The views of a scene show one set of named points, each view turned or mirrored, shifted and resized as a whole, with a little noise and some points left out.
In the rows, zero is written as 128.

Scene 1
View 1
Z786: [109 128 123 120 125 155 143 140 162  90 144 129 100 137 126 124 128 134
 130 107 129 166]
Z848: [ 89 150 138 142 122 126 136 117 146 117 122 110  97 153 160 134 123 105
 116 157 130 132]
Z35: [154 128 149 172 127 142 126 151 129 148 136 136 129 159 171 127 160 107
 117 123 181 144]
Z266: [ 90 127 116 105 117 152 148 109 178  79 131 103  85 138 124 141 118 128
 140 127 102 157]
Z496: [ 95 134 134 133 111 130 137  96 165 111 118  90  93 154 152 147 124 101
 133 164 111 131]
Z385: [132 127 138 144 125 147 133 136 148 121 139 127 114 149 151 129 143 117
 126 119 153 151]
Z70: [150 125 134 144 133 159 130 166 139 120 153 151 123 145 141 119 154 135
 122  86 171 169]
Z376: [138 140 141 162 136 146 132 179 121 130 150 166 126 150 158 108 149 131
 108  94 193 164]
Z717: [107 155 150 171 131 125 127 150 122 140 131 142 116 161 178 119 134 107
 102 144 169 136]
Z98: [163 124 152 178 120 137 123 140 128 158 132 127 129 163 177 132 166  98
 123 134 181 135]
Z521: [ 94 157 134 146 142 142 139 177 126 106 148 168 111 147 146 100 123 142
  96  99 170 166]
Z333: [196  90 134 144 115 168 128 138 158 130 147 119 128 147 143 137 182 119
 151  92 165 164]
Z323: [103 132 126 127 125 149 139 133 158 100 136 122 102 144 139 129 127 127
 128 121 128 154]
Z693: [139 116 138 147 109 142 131 102 161 131 123  91 108 156 157 150 151  97
 139 150 133 132]
View 2
Z98: [103 129 133 116 149 146 108 115 137 142 136 201  92 124 133 128  99 109
 123 164 120 148]
Z717: [115 122 141 122 120 130 108 142 146 139 132 197 127 117 120 142 117  98
 144 137 122 134]
Z786: [132 120 147 119 152 134 128 130 134 170 154 152 164 130 121 153 163 114
 143 114 158 149]
Z385: [122 123 142 119 149 140 121 123 135 156 148 168 134 128 125 142 137 113
 136 134 143 148]
Z70: [106 127 133 105 169 136 116 123 138 185 150 179 130 118 120 161 139 104
 118 133 151 156]
Z693: [138 123 149 131 147 151 129 112 126 126 147 157 128 148 138 112 131 128
 147 148 134 147]
Z496: [153 118 157 142 126 144 134 124 128 118 145 148 155 149 132 114 142 125
 166 131 136 139]
Z376: [ 96 126 130 103 154 130 105 134 146 182 142 200 126 105 115 167 129  92
 118 133 141 148]
Z333: [110 132 133 109 192 153 125  98 125 177 158 163 111 138 138 136 134 125
 113 155 152 166]
Z266: [149 116 154 131 137 135 135 131 131 150 152 139 176 139 123 140 168 120
 161 110 158 143]
Z848: [143 117 153 135 118 137 123 135 135 127 140 165 151 133 124 128 137 114
 160 127 133 134]
Z35: [105 127 134 116 149 142 109 122 139 152 139 193 106 121 128 138 114 107
 125 152 128 149]
Z521: [109 122 137 109 133 122 109 148 148 177 141 191 156 105 106 174 144  90
 136 114 145 139]
Z323: [136 120 148 125 143 136 127 130 134 156 151 155 158 134 121 143 154 116
 148 120 152 145]
View 3
Z717: [103 153 150 118 109 141 125 121  95 119 134 132 115 140 112 128 121 118
 114 142 129 122]
Z385: [120 136 147 119 122 117 124 130 118 138 125 128 104 151 125 126 126 130
 123 123 128 123]
Z35: [123 154 154 118 111 131 127 117 108 132 142 133 115 158 130 122 116 139
 114 141 137 118]
Z323: [115 130 143 121 135 104 123 135 122 136 117 129  97 147 113 129 138 115
 134 112 120 129]
Z786: [121 131 144 123 142  93 125 128 126 143 120 131  95 156 117 128 142 114
 140 110 121 131]
Z70: [134 152 151 119 129 106 129 109 121 148 144 138 107 171 134 119 129 138
 129 130 134 124]
Z333: [145 133 151 116 125 113 122 133 138 159 133 129 103 167 152 117 115 168
 118 113 144 117]
Z496: [101 113 139 120 123 124 115 163 120 125  95 116  95 121 107 136 128 116
 122 107 117 125]
Z266: [112 113 137 123 146  93 120 151 132 138 101 124  85 140 108 134 145 108
 142  97 112 132]
Z521: [115 160 152 120 132 107 133  96 102 129 143 140 108 163 112 125 141 102
 137 137 124 131]
View 4
Z98: [152 101 161  95 138 110 137 145 145 117 164 143 132 123 139 124 109 118
 104 117 145 111]
Z376: [164 127 145  69 167 110 123 176 119 118 125 133 126 133 144 126 106 103
  90 112 132 145]
Z693: [111 137 156 125 135 113 115 127 115 144 169 163 139 121 130 125 142 134
 121 133 147 139]
Z786: [123 165 139 100 167 110  98 161  82 151 124 150 133 135 138 123 140 122
 106 133 133 175]
Z323: [117 161 137 105 157 113 104 157  96 148 129 155 133 129 132 124 144 122
 110 130 136 168]
Z333: [153 124 187 101 155  88 118 130  84 134 166 133 138 133 170 128 108 131
 100 141 141 152]
Z717: [136 129 127  89 147 125 124 167 149 123 133 155 127 123 117 124 128 108
 107 109 139 127]
Z385: [132 142 150  99 157 111 115 153 107 136 142 151 131 126 137 124 129 121
 105 127 139 148]
Z496: [ 88 156 135 130 135 124 104 137 115 153 151 174 136 121 111 122 163 135
 129 134 145 149]
Z848: [100 155 117 114 142 130 108 158 134 143 133 170 132 121 101 120 159 121
 121 119 142 144]
Z266: [ 97 180 136 119 157 115  92 147  76 164 130 165 137 132 126 123 160 131
 119 141 138 181]
Z521: [149 151 121  71 173 117 112 191 116 126 103 140 124 134 129 125 121  99
  94 111 127 158]
Z70: [151 139 151  83 164 104 116 164 101 131 133 136 131 131 147 126 116 115
  95 124 133 154]
View 5
Z521: [152 108  85 107 136 174 118  82 172  68 148 149 178  82 155 146 128 134
 144 125 123 127]
Z70: [144 116 102 126 142 158  92  88 190  84 150 135 184 131 134 172 109 152
 138  80 120 113]
Z385: [137 124 111 115 133 141  97 117 158 100 138 131 147 133 144 141 119 143
 134  86 121 109]
Z693: [124 133 130 114 128 117  95 150 133 125 123 122 107 160 139 122 118 150
 126  77 124  98]
Z266: [149 102 103  97 152 146  75 117 118 162 137 137 144 146 158  87 146  99
 110 101 110 122]
Z35: [129 138 118 125 121 134 117 127 175  62 133 127 138 126 133 172 103 175
 148  81 129 101]
Z786: [151 102  95 109 151 160  79  94 150 131 145 139 170 133 150 120 137 117
 123  97 113 122]
Z717: [129 133 109 109 113 141 137 133 154  58 128 137 126  90 152 145 120 156
 151 115 131 110]
Z333: [133 127 127 138 142 132  70 109 187 110 147 120 163 183 119 176  96 165
 134  44 115  99]
Z496: [131 124 120  99 128 124  99 154 106 141 122 129  99 140 158  90 137 125
 119 102 123 108]
Z376: [141 123 100 122 132 160 115  92 193  52 147 140 180 101 139 179 108 160
 151  95 126 115]
Z848: [132 124 109  99 125 134 115 141 122 110 123 135 112 112 161 103 137 131
 129 116 128 114]
Z98: [118 151 130 129 111 123 127 141 174  51 127 125 122 131 130 181  95 188
 154  76 134  91]
Z323: [143 111 100 105 142 149  90 113 141 127 139 135 149 128 152 113 137 122
 123 100 117 120]
View 6
Z521: [ 89 165 252 142 160 129 128 106 121 149 178 151 110 139  91 109 171  60
 121 136 164 134]
Z98: [ 81 184 135 173  86 122 173  93  99 202 111 155 143 140 145 131 112  54
  80  89 198 109]
Z376: [ 53 183 224 151 141 133 155  94 106 170 160 164 119 153 114 115 134  46
  96 130 188 129]
Z266: [125  95 195 114 151 119  94 160 142  84 130 108  78  95 135 150 146 175
  99 124 132 136]
Z70: [ 39 159 219 133 151 131 152 109 110 145 150 162 103 144 139 130 112  79
  76 134 180 138]
Z496: [163 111 139 146 109 109 107 151 138 127 109  98 109  89 140 149 150 157
 106  92 137 117]
Z693: [120 129 123 147  97 114 134 137 124 146  97 119 114 104 159 152 114 140
  80  89 161 114]
Z35: [ 77 177 163 160 106 123 161 100 102 181 128 149 134 138 136 130 119  65
  83 102 189 117]
Z385: [ 77 136 186 136 135 124 135 130 118 133 127 139 103 122 145 142 118 116
  82 121 170 132]
Z848: [156 132 164 157 113 114 111 136 134 141 129 111 114 101 118 136 167 121
 118  96 142 118]
Z323: [109 124 202 130 141 118 115 137 132 116 141 123  96 110 127 140 145 133
  98 121 151 131]
Z333: [ 21 146 163 130 130 129 167 124 102 142 105 158 103 137 179 152  66 115
  41 118 196 132]

In a view up to two points have been moved. Name them for each view, in the order of its rows, or write none.
view 1 => Z98
view 2 => Z266
view 3 => Z35
view 4 => Z848, Z70
view 5 => none
view 6 => Z385
